Points, in no order, along strands that fork, close into loops and pass close to each other.
In the rows, 128 means zero.
Two points are linked if the straight distance between their rows is under 110. Some points are linked to none.
J_826: [102 133 159 136  88  92  74 109 131 127 122 166  81 113 134 187 122 123
 123 121 146 143 117 140 103  74 147 104 155]
J_998: [ 95 107 121  92 151 132 112 147 130 132  85 148  84 127  99 133 157 140
 108 137 168 165 143 159 100  92 143 154 159]
J_483: [152 140 106 168 136 177 146 158 124 107 127  86 142 125  95  50 112 124
 121 132 115 113 137  98 131 164 153 155 120]
J_6: [181 130 184 131 141 120 159  81 135 139 112 125 143 107 158 147  91 115
  77 101 132 143 118 140  96 147 152 112 127]
J_219: [112  94 135  29  87 117 100 133 133 136 189 158  77 175  54 128 158 134
 158 130  85 121 148 170 153  76 113 130 108]
J_269: [155 119  66 173 150 105 108 122 111 100 111 100  68 136 135 153 132 189
 140 199  99 113 174 125 130 143 109 180 102]
J_950: [ 74 160 140 167 113  88 117 145  76  90 122 164 147  60 183 157 144 157
 157 142 114 127 110  89 113 130  99  79 131]
J_116: [ 72 157 150 170 117 115 134 123 165 134 140 159 138  88 155 146 157 157
 119 154 163 143  79 135 133  98 132 189 129]
J_829: [125 132 149 158 125 108 150 160 154 133 164 130 117 164  84  98 140 146
 117 144 122 142 114 182 155 130 149 138 109]
J_983: [ 85 168 151 173 116 129 136 118 169 122 150 135 161 108 148 143 148 101
  90 108 151 126  91 112 129 102 131 118 153]
J_182: [ 88 122  98 115  98 115 168 182 163 161 130  99 169 194 125 127 185 159
 148  76 121 148 115 125 171 156 114  56 144]
J_784: [105 150 151 153 166 147 174 171 120 105 119  95 173  79 114  98 113 135
  73 115 115 120 115 132 110 168 116 116 151]
J_366: [ 95 124 117 119  90 182  89 191 144 139 143 142 124 152  66  76 164  96
 149 117 163 139 141 150 144  91 142 135 170]
J_791: [153 102 129  43 126 121 101 117  97 151 114 143  99 157 131 108  97  90
 123 153 157 108 147 177 109 155 133  87  97]
J_68: [116 132  69 139 151  95 152 129 132 113  82 113 144 168 154 131 178 191
 149 148 120 153 112  84 157 145 122  99 134]
J_231: [191 139 133 205 133 117 151 114 106 114 121  95 126  81 150  99  86 107
 146 120  68 104 114  89 107 156 142 131 103]
J_285: [221  83 156 118 197 120 151  72 124 149 122 124 134  77 184 149  55 135
 111 128 122  91 128 187  90 181 134 178  92]
J_150: [118 103 135  97 193 171 143  90 126 108  90 125 139  95 134 148  86 136
 108 129 151 124 151 114  78 134 113 220 129]
J_22: [ 92 164 148 144 130 148 150 103 156  99 105 142 173  59 153 185 116 124
  80 110 148 141 105  92  89  95 120 136 167]
J_260: [113 167 130 197 174 144 159 132 152 105 129 113 146 101 115 133 164 162
  80 133 125 134 114 143 125 147 121 148 150]
J_86: [ 83 174 143 159 141 124 146 166  93  95 126 136 181  65 140 121 124 149
 124 120 101 123 119 111 111 181  97  61 134]
J_94: [107 150 159 171 124 141 147 119 101  98 122 161 175  65 154 120 130 128
 125 109 106 139  98  91 116 143 120  97 150]
J_28: [196  81 142  60 105 100 109 109 105 183 137 164  93 162 141  71  95  85
 173 155 119  80 131 190 136 130 151  93  83]
J_764: [111 123 155 119 135  90  98  95 138 150 134 158  84 120 127 167 116 140
 102 144 138 138 141 198 125 111 132 120  96]
J_848: [111 131 131 154  56 136  92 172 118 121 122 122 125 112 120 137 138 102
 138  96 120 150 112 100 110  93 144  57 174]
J_472: [128 146 126 189 157 135 132 157  89 102 154 111 139  63 130 157  98 158
 122 141  87 103 141 146 101 204  94 120  91]
J_931: [110 135  57 132 142  90 129 158 111 114  85 100 117 162 136 127 156 205
 135 175 126 118 142 117 154 163 112 112  95]
J_455: [125  91 130 120 212 169 173 124 102 100  72 123 169  99 108 112  89 141
 121 133 120 127 139 112  67 136 127 193 158]
J_302: [ 74 162 125 107 188 161 144  84 163 120 129 120 180 103 142 134 126 134
  83 118 171 114 112 111 115 158  97 191 134]
J_356: [101 117 165 144 141  92 137 110 138 141 106 167  88  79 148 171 114 156
  99 146 161 161  99 181  83  92 141 165 130]
J_913: [ 61 161 140 157  88  93 107 135 135 124 128 165 127  99 134 176 150 134
 117  96 152 148 100 152 100  90 127 101 164]
J_438: [140 148 126 148 158 145 162  90 142 106 111 127 170 138 171  87 138 112
 139 115 105 139 102  64 142 133 142 136 151]
J_41: [196 104 128 130 110  91 102  77 115 151 155 137  78 166 169 126  87 102
 195 158  86 102 131 141 150 122 115 156  97]
J_176: [155  86 102  76 121 131 148 150  85 148 100 107  77 119  92 101  89 108
 126 151 140 118 156 140 120 125 167  82  90]
J_526: [111 145 148  97 157 110 152  63 158 127 108 142 162 139 186 145 114 122
  97 127 156 131  98 124 129 147 135 140 113]
J_539: [121 132  82 109 112 136 129 166 124 119 136  67 119 168  89 119 130 138
 125 144 118  97 168 107 162 166 125 123 123]
J_856: [106 151 151 162 159 125 186  77 146 113 108 146 151  60 167 188 125 142
  92 130 132 140  84 110  90  97 134 167 131]
J_69: [134 150 113 195 119 108 118 139  81  91  98 145 108  85 153 129 123 148
 157 146  99 154 109  98 108 111 122 113 140]
J_746: [ 89 142  80 130 143 132  96 172 149 154  93 105 125 143 120 155 232 165
 124  76 191 127 117 115 145  77 108 119 203]
J_693: [171  87 138 106 195 161 149  72 105 126  87 132 113  75 153 162  74 132
 128 136 141 115 144 131  76 127 125 228 115]
J_622: [ 79 137  99 101 109 152 127 199 111 127 114 106 140 133 100  81 119 111
 128 130 162 139 134 113 124 157 134  99 134]
J_796: [153 141 136 179 120 149 103 103 124 104 138 122  92  98 124 160 117 112
 105 139 120 122 148 122 104 111 122 170 131]
J_374: [114 106 118  14 113 122 109 150  78 159  85 137  97 148 122 111  89 100
 136 133 159 139 148 148 107 141 145  47 100]
J_50: [122 113 132 105 161 118 154 118 134 127  56 162 127 136 157 115 126 136
 117 139 182 181 115 122  94 107 154 155 142]
J_941: [ 87 159 117 157 126 141 111 102  86  91 123 175 180  61 189 128 126 138
 181 142 132 118 115  64 122 108  89 174 117]
J_31: [ 92 155 127 170 106 122 123 109 122 106 108 190 132  99 183 109 146 136
 175 163 156 169  71 108 134  80 152 197 117]
J_753: [142 120 166 104 191 122 153 103 115 129 124 105 152  89 149 145  76 149
  74 136 117 109 150 194  91 220 104 122  90]
J_4: [100 113 164  73 117 122  99 131 133 160 131 148 110 164 116 110 121 118
 123 131 152 155 127 192 125 129 154 102 114]
J_692: [199  82 167 105 122 123 143  75 169 144 145 129 114 155 105 151 108  95
  87 119 124 138 122 160 155  73 152 121 118]
J_685: [ 94 103 112  83 104  97 163 187 181 180 144  96 115 209  98 123 186 180
 159  91 114 159 129 144 167 140 114  87 150]
J_67: [199  76 146 112 189 145 126  62 111 151 135 125 125  54 158 160  65 124
 123 127 123  94 149 161  79 138 117 217  92]
J_948: [122 180 132 172  79 107 126 135 124 108 166 133 170 150 140 157 153 112
 144  86  91 124 112  80 169 159 115  35 136]
J_988: [ 94 148 132 216 113 133 148 128 121  96 132 186 151  99 172  90 166 154
 165 155 128 142  63 124 161  99 146 176 120]
J_262: [111 126 145  86 136 118 152  81 139 147  78 166 156 158 192 114 130 118
 129 125 176 161  89 118 118 123 155 132 127]
J_364: [160 135 147  89 149 156 134  71 109 119  92 129 159  99 178 131  69  84
 137 111 138 101 131  68  82 139 120 162 139]
J_49: [159  89  98  70 116 120 116 127 104 137 111 131  85 160 108 126 104 106
 157 146 124 122 155 120 126  98 150  92 107]
J_921: [189 129 165 169 121 142 135 108 147 121 137  94 109 105  97 168  94  97
  55 104  98 136 150 139 108 110 144  92 141]
J_774: [171 111 181 110 172 122 150 100 133 140 119 105 131 102 131 151  74 138
  52 118 113 122 147 167  87 171 136 112 115]
J_100: [128 138 119 184 123  91 115 121 127 122 148 146 116 153 147 143 152 177
 150 163 107 129 119 134 154 133 110 148 109]
J_482: [160 110  90 108 142 169 171 121 148 113  69  79 130 148 127 141 112 113
  98 105 134 152 144  74 105 131 149 103 164]
J_863: [130 133 136 165  98  93 133 106 153 127 121 163 120 147 180 150 126 129
 156 112 116 164  72 124 131  77 157 136 124]
J_688: [160  94 148  67 123 125 141 124 114 167 148 132 114 174 122  92  94  90
 132 153 130 105 137 181 142 152 148  87  89]
J_830: [108 139 135 113  73 116  92  93 117 128 109 190 108 125 197 127 117  99
 199 134 163 134  77 109 127  75 139 165 109]
J_553: [133 108 111  62 111 133 121 148 166 146 149  98 126 200  67 149 148 121
 114 117 138 131 183 113 160 122 121  87 140]
J_513: [195  93 145  62 142 134 121  53 151 159 142 161 109 181 132 122 101  96
 140 156 140 110 122 153 151 108 143 185  99]
J_113: [182 105 191 114  79 134 123 126 147 168 158 133 152 149 124  70 106  76
 128  89 126 128 106 160 152 118 171  94 114]
J_320: [144 130 162 167  91 117  95 109 133 116 147 142  77  91 126 180 110 119
 112 131 109 133 129 144 123  80 133 126 129]
J_677: [123 141 138 180  90 112 151 113 172 107 153 153 127 150 161 145 160 151
 176 120 109 160  79 115 171  82 143 165 129]
J_179: [117 156 175 202 116  90 150 127 167 126 182 140 151 144 130 144 144 123
 106 110  93 131  84 148 146 148 141  96 122]
J_57: [130 107 108 137 106 107 119 176 148 133 170 108  88 170  69 127 146 152
 133 152  99 125 148 167 167 118 134 142 128]
J_128: [170  96 140  98 152 160 145 102 138 137  90 133 122 163 134  70 120  96
 132 132 147 137 123 112 126 115 166 167 123]
J_26: [119  82 106  74  92 140 116 177 145 150 139 139  89 170  66 110 173 126
 164 130 121 143 146 132 148  87 139 124 145]
J_985: [ 77 169 143 181 144 112 182 100 162 117 134 156 172  59 167 183 161 167
  99 146 149 135  64 125 119  91 140 176 121]
J_571: [152 105 106 172 121 104 141 134 117 129 135 132 110 171 136  54 148 143
 204 169 106 145 112 144 160 130 160 180  86]
J_201: [ 77 170 157 118 159 180 120 109 147 101 138 118 184  83 135 147 105 100
  99  99 136  97 131  97 106 152 101 177 154]
J_441: [124 154  81 161 149 130 142 113 171  97 124 117 158 170 145 146 202 170
 126 127 114 123 106  83 184 119 107 151 166]
J_825: [174 122 140 176  94 122 128 154 129 109 137  90  77  86  93 177 114 109
  83 111  86 132 146 122 103 105 146  76 156]
J_748: [117 129  90 142 123 112 113 157 114 114  86 106  83 114 117 163 149 162
 132 156 137 140 138 117 110 109 118 111 153]
J_667: [104 141 169 157 176 124 153 106 121 123 142 145 185  63 169 166 102 158
 104 123 111 126 117 163  95 172 107 179  85]
J_604: [ 98 126 117 148 120 170 154 205 125 125 103 118 142 136  96  49 161 136
 125 129 166 159 102 137 134 123 162 129 161]
J_646: [107 155  99 171 159 144  95 150  97  95 138 103 138  76 123 187 140 168
 114 145  99  91 172 133 107 212  68 129 109]
J_36: [164 110 116  96 134 123 125 111  87 122 114  89  98 123 131 143  68 105
 116 150 108 107 171 112  93 170 126  87  95]
J_119: [118 131  75 157 153 100 113 160  96 113 102 113  97 126 124 142 151 205
 132 185 131 122 157 149 139 159 103 160 102]
J_112: [139  93 111  92 154 132 148 108 114 139  72 150 105 154 155  86 116 110
 157 139 162 163 118  96  95 119 156 151 138]
J_246: [227  88 159 115  99 105 143  82 155 148 167 133  82 155 110 140 113  96
 132 112  77 127 118 126 154  58 154 138 130]
J_662: [208  88 109  80 157 110 150  76 131 153 136 103 100 205 138 117  88 111
 157 147 105 107 156 120 148 138 134 137 104]
J_500: [100 151 104 183  97  78 104 147  85  96  90 157 108 108 171 165 156 191
 163 141 103 125 108 105 118 113 106  86 136]
J_592: [119 119 142 158 110 120 171 122 186 138 122 136 148 165 140 127 164 127
 112  80 133 187  85 119 151  95 146 102 157]
J_795: [190  93 180 160 182 113 160 100 100 149 123 138 161  43 170 126  71 150
 127 114 106 112 113 180  80 174 132 179  95]
J_310: [128 146 146 105 164 131 127  71 130 143 125 135 134 145 179 150 111 134
 116 146 153 108 122 150 138 172 113 159  85]
J_926: [138 115 143  94  78  81  78 103 132 148 205 133  87 174 116 164 129 138
 169 128  75 107 163 146 163 108  96 126 103]
J_523: [157 126 178 192  84  90 142 127 149 131 197 142 124 143 103 142 121 119
 119  99  70 131 105 159 144 130 141  93 120]
J_451: [135 140  58 110 125 117  99 140 127  98  75 119 107 193 149 159 182 184
 189 132 151 105 159  60 143 102  90 131 151]
J_552: [107 147 134 130  82  90 122  77 146 136 111 183 135 160 203 138 145 130
 188 132 149 159  62  92 138  77 166 151 107]
J_895: [ 91 145  88 158 118 129 108 174 106  99  84 117 119  87 131 160 163 146
 134 122 139 146 122 102  90 106 109  78 177]
J_76: [173  96 127  27 136 138 105  61 142 154 157 152  94 178 107 129 110  82
 142 156 126 103 153 145 136  94 119 129  86]
J_802: [149  89 141 116 188 146 175 120 116 119  65 103 159 102 129 107  87 154
  90 120 131 147 132 118  62 157 146 152 143]
J_787: [150 113 134 144 162 151 110 102 104 105 124  99 115  80 133 159  87 131
 106 130 114 119 158 132  90 145 117 157 116]
J_17: [137  98 151  60 134  89 134 104 174 165 184 116 102 215  91 175 146 148
 104 119 104 145 158 166 162 131 112  98 114]
J_373: [151 163 100 191 131 128 133 131 110  97 156  88 122 115 136 147 111 132
 139 146  71  94 152  87 134 178 119 102 118]
J_243: [171  99 203 104 103 150 106  96 121 161 163 157 123  58 136 131  77  91
  97 125 155  98 123 189 106  93 143 150  85]
J_127: [199  93 153  86 105 126 105  80 105 173 139 176 117 122 151  80  87  77
 155 142 147  86 116 174 124 102 156 140  94]
J_968: [ 93 147 146 146 172 117 149 108 114 118 116 142 160  82 156 144 121 157
 109 136 141 136 107 150 117 166  95 148 122]
J_918: [ 71 154  85 123 150 131 104 199 132 171  92 103 121 125  83 147 214 146
 102  87 205 125 116 156 118 104 110  90 201]
J_609: [ 73 149 123 170 129 143 137 182 118 104 120 123 145 106 118  75 169 145
 130 139 170 142  97 148 134 131 122 143 151]
J_946: [159 100 188  97 127 156 112  97 125 152 131 148 126 100 112  88  95  84
  95 128 166 116 135 181 112 107 163 139 111]
J_169: [103 178  74 163 154 121 100 165 112 100 135  85 122  96 130 195 181 194
 109 142 132  75 180 112 129 180  64 118 141]
J_329: [102 150 117 103 135 211 106 146 117 105 116 117 158 101 111 100 122  85
 114 123 174 113 146  77  97 120 111 166 179]
J_561: [105 167 136 207  90 111 150 122 149 102 155 172 158 130 155 106 159 136
 165 136 100 143  80 106 173 107 135 147 115]
J_447: [104 135 129 119  66 108  67 166 138 134 194 138  97 166  85 152 152 134
 161 128  86 102 165 138 159 107  95 126 128]
J_704: [ 93 115 109  68 127 130  81 138 144 149  85 163  85 153  96 161 172 125
 131 134 169 159 154 130 109  67 135 116 151]
J_934: [110 102  91 109 149 145  91 152  96 112  81 141  74  94 117 149 145 157
 132 163 151 148 148 129  91  96 124 149 147]
J_210: [179 135 139 198 148 158 158 140 107 114 122  85 154  88 127  60  86 127
 121 120  75 102 135  86 114 147 158 164 118]
J_265: [161 132 144 108 148 152 105  90  92 127 127 123 133  82 175 149  45  71
 140 112 123  95 147 103  82 157 111 145 130]
J_149: [178 131 162 144 140 132 100  84 105 130 164 140 136  57 185 168  72 102
 125 112 109 100 138 155 107 176  98 145  79]
J_684: [ 83 171 135 157 175 115 182 128 153 131  99 126 183  76 140 147 141 144
  60 100 137 149  96 127 116 139 116  97 184]
J_223: [103 150 120 115 151 153 160  92 154 103  91 125 186 139 175 122 142 110
 108 103 148 162  97  63 140 123 126 112 146]
J_790: [174 128 161 129 102 124 124 111 131 134 150 116 122 148 114 139 107  90
 114 120 111 127 138 131 141 136 139  98 114]
J_108: [108 128 177  94 111  82 122  97 196 165 182 152  92 159 105 189 136 132
  92 127 138 140 117 198 149  92 150 144 119]
J_375: [101 154  74 149 158  95 127 146 112  97  79 109 152 127 183 150 190 196
 135 123 139 134 114  72 153 117 102  70 163]
J_29: [ 82 174 113 177 138 158 111 182 125 102 140 108 148  91 108 128 165 138
 104 125 125  98 128 116 140 163  93 144 172]
J_858: [ 60 157 135 170 107 115 117 126 175 131 149 149 137 107 126 157 173 145
 104 121 167 135 101 142 135  87 119 134 160]
J_298: [181 117 167 140 178 132 167 105 124 129  91 111 162  95 160 104  85 129
 109 102 107 138 117 114  92 160 151 155 126]
J_695: [164  88 123  36 128 101 150  98 168 148 167 117  91 210  81 154 158 145
 145 126 108 142 162 144 166 117 117 132 122]
J_233: [101 151  70 150 146 127 151 177 144 116 112  83 151 141 107 112 177 161
  95 106 145 120 119 111 161 162 110  90 152]
J_560: [143  95 169  85 104  88 129  74 171 149 150 141  99 172 108 167 108 107
 109 122 117 140 117 178 150  67 154 133 108]
J_549: [137  85  86  52  93 171 135 174 106 139 136 124 106 158  37  75 123  87
 168 145 134 104 159 108 170 102 158 106  90]
J_58: [166 125 100 149 148 111 116 116  94 115 134 101  85 123 142 130  96 148
 151 180  95 110 169 125 136 179 110 155  75]
J_506: [164 104 117  34 125 110 105  67 151 151 142 143  76 202 106 168 128 110
 146 135 112 126 179 125 152  96 105 135 107]
J_355: [112 128 117  95  58 131  99 194 137 120 216 121 107 156  53 127 172 137
 166 121  96 102 161 132 175 110  94 141 151]
J_908: [136  94  89  85 134 147  88 131 105 113  88 146  73 127  94 142 135 108
 147 175 145 135 170 102 118  94 140 128 118]
J_882: [ 79 148 106 105 115 153 104 182  89 125 126 123 166 147 131  56 124 112
 158 135 153 116 137  99 145 185 118 103 112]
J_274: [ 95 122 171  92 121  71  73 112 163 163 166 151  87 153 121 188 152 149
 112 135 117 120 144 211 143  87 120 119  98]
J_752: [115 156 111  88 105 125  64 123 141 119 129 128 137 193 140 159 158 135
 170 112 140  99 167  71 150 128  86  90 137]
J_969: [120 130  74  92 122 114 101 103 146 122  96 126 130 209 162 153 153 151
 178 118 147 126 155  38 155 116  96 116 150]
J_653: [149  95  81 126 146 149 159 146 139 123  97  85 110 163  93 116 124 128
 107 134 120 158 147 109 126 115 156 122 152]
J_949: [121 112 171 129 161 154 177 145 137 136  97 112 159 117 101  83 124 129
  68 101 161 160 124 145 103 131 156 148 149]
J_497: [183 103 100  91 131 110 120  80 117 139 118 114  88 163 134 145 103  96
 146 140 113 131 150 107 125 120 130 126 124]
J_714: [145 101 130  50  98  85  90  87 132 152 179 159  61 174  93 148 140 148
 189 141  62 116 156 158 147  82 121 146 105]
J_661: [104 146 146 109 131 162 131  90 104  99  94 152 162  83 175 150 104  99
 146 121 159 132 114  68  87 120 106 174 138]
J_349: [170 159 144 174 113 143 111  92 148 113 192 106 125 143 102 168 101  93
 101 121  73  88 156 119 159 162 107 153 101]
J_468: [116 114 144 107  95 136 130 152 172 149 157 100 123 159  62 143 139  91
  76  87 140 150 141 157 142  94 127  63 172]
J_632: [180 147 133 208 146 117 136 115  71 122 147 122 143  66 180 104  86 107
 178 137  69  89 118  93  98 174 120 116  86]
J_849: [115 149 174 174 111 149 146 128 144  89 123 132 168  67 140 140 127  93
  92 103 128 130 106  90 114 116 134 124 150]
J_77: [147 131 182 161 178 122 144  98 122 141 165 153 173  47 177 144  85 150
 103 115 112 104 108 204  93 199 117 184  61]
J_567: [121 140 107 149 120 154 131 172 136 115 159  73 157 154  86  73 127 118
 121 142 120 105 145 122 162 160 134 133 134]
J_232: [160 128 115 150 119 153 158 123 137 127 107 102 143 169 144  79 122 113
 133 123 115 152 103  85 141 133 154 122 135]
J_610: [ 77 155 134 200 168 134 172 197 117 125 141 104 170  62 112 103 148 159
  80 118 111 129 106 151 105 177 116 106 149]
J_418: [ 93 160 123 142 136 151 108 100 120  93 106 163 158 116 172 115 132 123
 159 144 153 128 119  85 116 127 110 189 135]
J_242: [123 109 124  64 115 150 138 160 176 179 165  92 138 180  52 124 147  86
  94 100 141 139 164 155 159 121 133  79 148]
J_361: [174  95 156  88 154 158 124  75 131 158 150 162 119 135 118  92 109  89
 107 162 165 103 143 181 137 110 151 185  77]
J_379: [ 91 136 114 132  86 142  78 169 111 106  95 138 116  94 122 135 150 108
 141 113 157 155 125  98  91  88 121 104 187]
J_573: [108 121 124 111 142 181 118 157 116 112 118 106 125  92  87 122 130  99
  85 137 157 134 153 124  85 119 130 139 169]
J_453: [151 101 121  67  89 134 116 143 135 144 200 140  93 162  57  97 126 127
 168 134  88 107 166 137 164  99 126 143 106]
J_103: [114 107  85 115  91 170 102 183 128 134 139 131 112 168  61 109 180 114
 156 144 148 127 145 122 147  88 123 165 161]
J_538: [108  87  97  49 112  98 138 176  83 146  83 105 100 141  93 106  96 113
 135 143 158 133 148 141 116 144 164  46  77]
J_229: [174 115  89  71 128 116 138 108 124 137 126  94 116 222 134 119 108 115
 166 147 103 124 169  80 165 170 112 124  93]
J_421: [133 137 143 113 192 135 144  73 121 128 123 111 149 132 165 144  85 145
  93 131 113 106 142 161 121 221 112 156  90]
J_499: [139 115 155  71 102 111 102 101 127 159 118 165 114 172 149  99 113  94
 159 126 144 142  98 167 125 112 170 106 116]
J_799: [114 148  51 128 149 114 109 157 125 106  57 110 119 173 164 154 206 208
 158 119 155 107 129  85 149 102 103  97 147]
J_168: [109 129 155  95  93 115  87 100 112 147  97 191 119 139 186 120 111 103
 174 123 162 149  83 138 118  91 154 112 119]
J_159: [172 141 137 169 146 100 124  81  85 127 152 152 131  75 209 163  78 129
 154 125  90  91 121 150 110 200  93 126  73]
J_928: [141 130 124 195 127  95 148 117 145 124 149 159 143 171 140  62 143 153
 170 164 111 141 105 147 188 138 133 202  98]
J_821: [142 112 138 136 147 159 139 133 119 107 111  97 125  75  92 121 103 116
  81 133 120 127 157 112  76 132 129 158 147]
J_851: [103 154 178 171  92 109 133 155 153 137 179 159 159 156 123 100 151 129
 131 101 120 157  84 160 171 127 141  96 128]
J_723: [119 139 133 117 132 124  83 126 123 122 137 123 110 129 123 156 129 132
 112 137 139 123 164 148 136 165 112 119 122]
J_183: [132 136 124 120 141 163 100 113  85 100 134 122 120  81 147 156  87 113
 148 147 119 104 174 108  86 164  94 149 122]
J_266: [ 54 162 117 140 116 141 109 191 140 152 127 123 137 107  92 119 189 130
 108  84 194 149  97 156 117  92 116  88 200]
J_635: [158 139 190 139 113 136 103  84 128 142 162 144 132  71 149 162  83  94
  99 119 129 113 121 174 106 133 130 152  91]
J_83: [ 88 135 105 121 130 135  97 147 159 145 109 121 111 136 109 185 185 132
  84  75 186 137 123 121 122  68 114 118 198]
J_548: [148 151  89 165 168 125 115 109  76 114 128 112 114  89 182 141  94 153
 172 157  83 103 150 100 116 209  93 155  64]
J_331: [ 85 112 139  80 108 105  90 142 134 152 122 147 108 172 100 147 149 125
 132 123 157 153 140 160 134  91 141  82 133]
J_98: [106 181 154 159 115 110 128  95 127 122 154 149 183 122 168 170 138 100
 106  86 103 114 100  91 149 162 112  53 120]
J_430: [205  91 168 120 135 129 154  88 148 139 110 103  99 134  97 156 100 101
  68 111 113 129 144 143 110 103 166  98 126]
J_301: [203  91 193 114  81 121 117 111 140 183 165 164 125 138 115  51 112  77
 143 114 121 115  95 176 155  91 174 143 105]
J_805: [ 72 149 114 153 168 114 151 130 117 107  96 132 170  82 152 160 142 179
 119 129 142 138 111 122  99 126  91 148 172]
J_25: [109 135 166 134  82 127 117 130 151 132 171 165 149 154 122  91 129  96
 148 110 142 142  95 140 158  95 137 146 121]
J_230: [ 74 180  88 159 117 162  98 185 124 104 150 120 170 126 122  93 180 128
 136 123 139  96 108 123 171 150 102 124 155]
J_731: [ 78 163 115 149 123 121 152 181 109 118 123  91 162 104 122 128 129 138
 100 107 133 130 125 122 128 192 127  39 134]
J_551: [168  88 113  69 102 164 122 140 118 144 160 130 104 181  76  68 121  78
 166 140 114 110 146 120 158 112 141 137 112]
J_719: [142 121 137 170  82 120 113 155 113 112 105 123 104 100 128 173 131 113
 103 110 103 160 117 111  96  94 144  63 161]
J_389: [123  99  89  93  83 119 132 187 133 129 185 100  84 173  62 124 166 160
 169 138  80 107 153 126 184 118 117 158 148]
J_788: [179  97  88 135 109 131 169 152 116 136 127  90 115 178 105  91 107 127
 149 126 108 147 140  95 149 133 165 122 123]
J_383: [115  98 146  82 110  90 144 149 180 179 172 112 121 199  83 133 157 153
 121  97 105 161 146 168 158 119 131  91 141]
J_503: [101 132 102 113 117 125 112 135 109 118 104 148 134 158 146 109 148 139
 160 142 149 151 124 108 128 139 129 118 134]
J_185: [138 144  90 183 148 138 147 159 112  95 129  89 127 106 106 133 113 164
 114 148  89  99 149 108 120 184 125 128 105]
J_188: [ 58 152 109 178 161 119 171 192 112 119 112 115 166  84 116  72 156 181
 119 149 127 136 101 149 135 165 130 129 155]
J_459: [ 89 142  91 110 108 132 124 176 125 143 121  86 153 134 124 117 135 135
 116 118 146 136 145 107 124 158 120  50 128]
J_606: [143 108 128 108 127 156 156 191 107 140 124  99 118 129  85  30 104  98
 131 137 145 143 132 134 130 132 182 109 110]
J_48: [129 113 157 133 120 111 106 129  81 133 114 184  71  81 154 110  92 144
 158 162 141 151 119 189  93 102 148 165  94]
J_738: [129  73  72  60  94 163 131 198 137 148 127 112  96 170  32  91 150 101
 161 112 137 135 156 121 155  88 155 105 131]
J_865: [113 145 103 141 208 141 176  97 133 102 112  98 169 106 144 135 121 184
  98 139 100 112 131 111 102 186 102 163 124]
J_660: [ 83 178  85 164 150 133  99 175 110 102 128 101 164  85 124 159 182 165
 106 119 138  72 138 115 138 160  64 112 164]
J_912: [207 107 193 161  76  90 133 100 138 143 194 141 100 136 101 140 105  94
 131  92  66 118 125 149 143  88 147 120 128]
J_93: [117 144  98  87  96 151  79 133 118 123 144 105 136 169 126 137 118  96
 147 134 144 101 170  74 146 152  99 101 137]
J_958: [ 90 159  84 140  95 160 116 173 118 121 140 125 169 160 123  65 152 127
 168 126 146 129 122  94 170 154 112 127 144]
J_502: [182 149 107 172 170 101 137  90  65 139 140 116 116 103 201 121  82 128
 183 161  79  86 123 116 116 200  94 124  67]
J_40: [139 114 165 108  77 153 124 146 135 148 152 152 147 176 106  69 120  82
 155 105 126 148 124 135 154 111 163 105 119]
J_399: [156 138  69 112 102 129 117 135 106 115 138  80 113 179 123 126 110 116
 163 147 113 104 167  71 148 157 112 109 127]
J_687: [119 106 136 162 169 135 201 169 152 136 103  88 151 119 101  85 150 157
  77 127 151 171  99 160 112 132 180 140 155]
J_18: [206  80 149 112 113 130 115 113 115 183 123 177 100 125 126  33  97  78
 161 137 142 108 113 150 135  76 172 160 104]
J_203: [ 72 151 127 118  95 154  84 174 154 139 148 135 129 125  89 114 163  82
 119  97 179 146 121 154 127  91 126 102 174]
J_435: [136 138 118 108 150 140 136  85 160 116  84 118 144 145 150 160 130 119
  97 105 147 155 129  84 113 125 134 114 157]
J_385: [ 66 157 151 144 163 168 149 144 150 101 125 116 194  77 112 115 120 130
  88  94 136 119 129 128 101 145 105 153 169]
J_255: [ 87 127  94 141 147 130 135 148 123  91  59 126 166  95 148 146 161 149
 115 102 149 157 113  86 107 113  96 107 188]
J_466: [123  94 114 173 127 135 178 200 145 146 114 114 135 155  90  63 163 154
 113 128 153 179 103 165 140 110 175 121 149]
J_726: [138 107 164 108 148 159 135 130 130 131 115 137 141 124 114  82 102  99
  98 135 154 141 136 139 112 123 151 148 129]
J_401: [108 122 112  92 130 144 123 143 178 146 114 102 105 150  85 170 163 111
  87  98 165 149 145 133 127  94 123  72 183]
J_492: [110 138 144 187 143 113 142 125 159 128 162 136 119 143 122  95 150 155
 123 163 133 132 110 185 175 132 131 196 105]
J_209: [145 177 130 190 100 125 123 121 117  96 177 118 149 131 131 154 111  96
 137 114  82  95 125  72 143 171 106  81 125]
J_683: [159 103 105 139 114 118 158 158 111 139 153 114 112 178 101  57 113 126
 181 159 107 132 130 132 157 143 157 145  92]
J_519: [ 64 174 132 156 125 110 117 115  83 102 121 190 192  54 199 151 148 159
 156 144 123 129 109  90 147 117  93 134 124]

A tip is a point with one link. Name the tips that can be reached along the links from each point below, in the order of the rows.
J_389 | J_553
J_119 | J_182, J_764, J_302, J_31
J_472 | J_69, J_329, J_98

How many points has the smallest loop of links through each point below? Write 0 if it is on no loop.
J_116 | 7
J_502 | 20
J_176 | 29
J_435 | 7
J_320 | 0
J_492 | 0
J_168 | 0
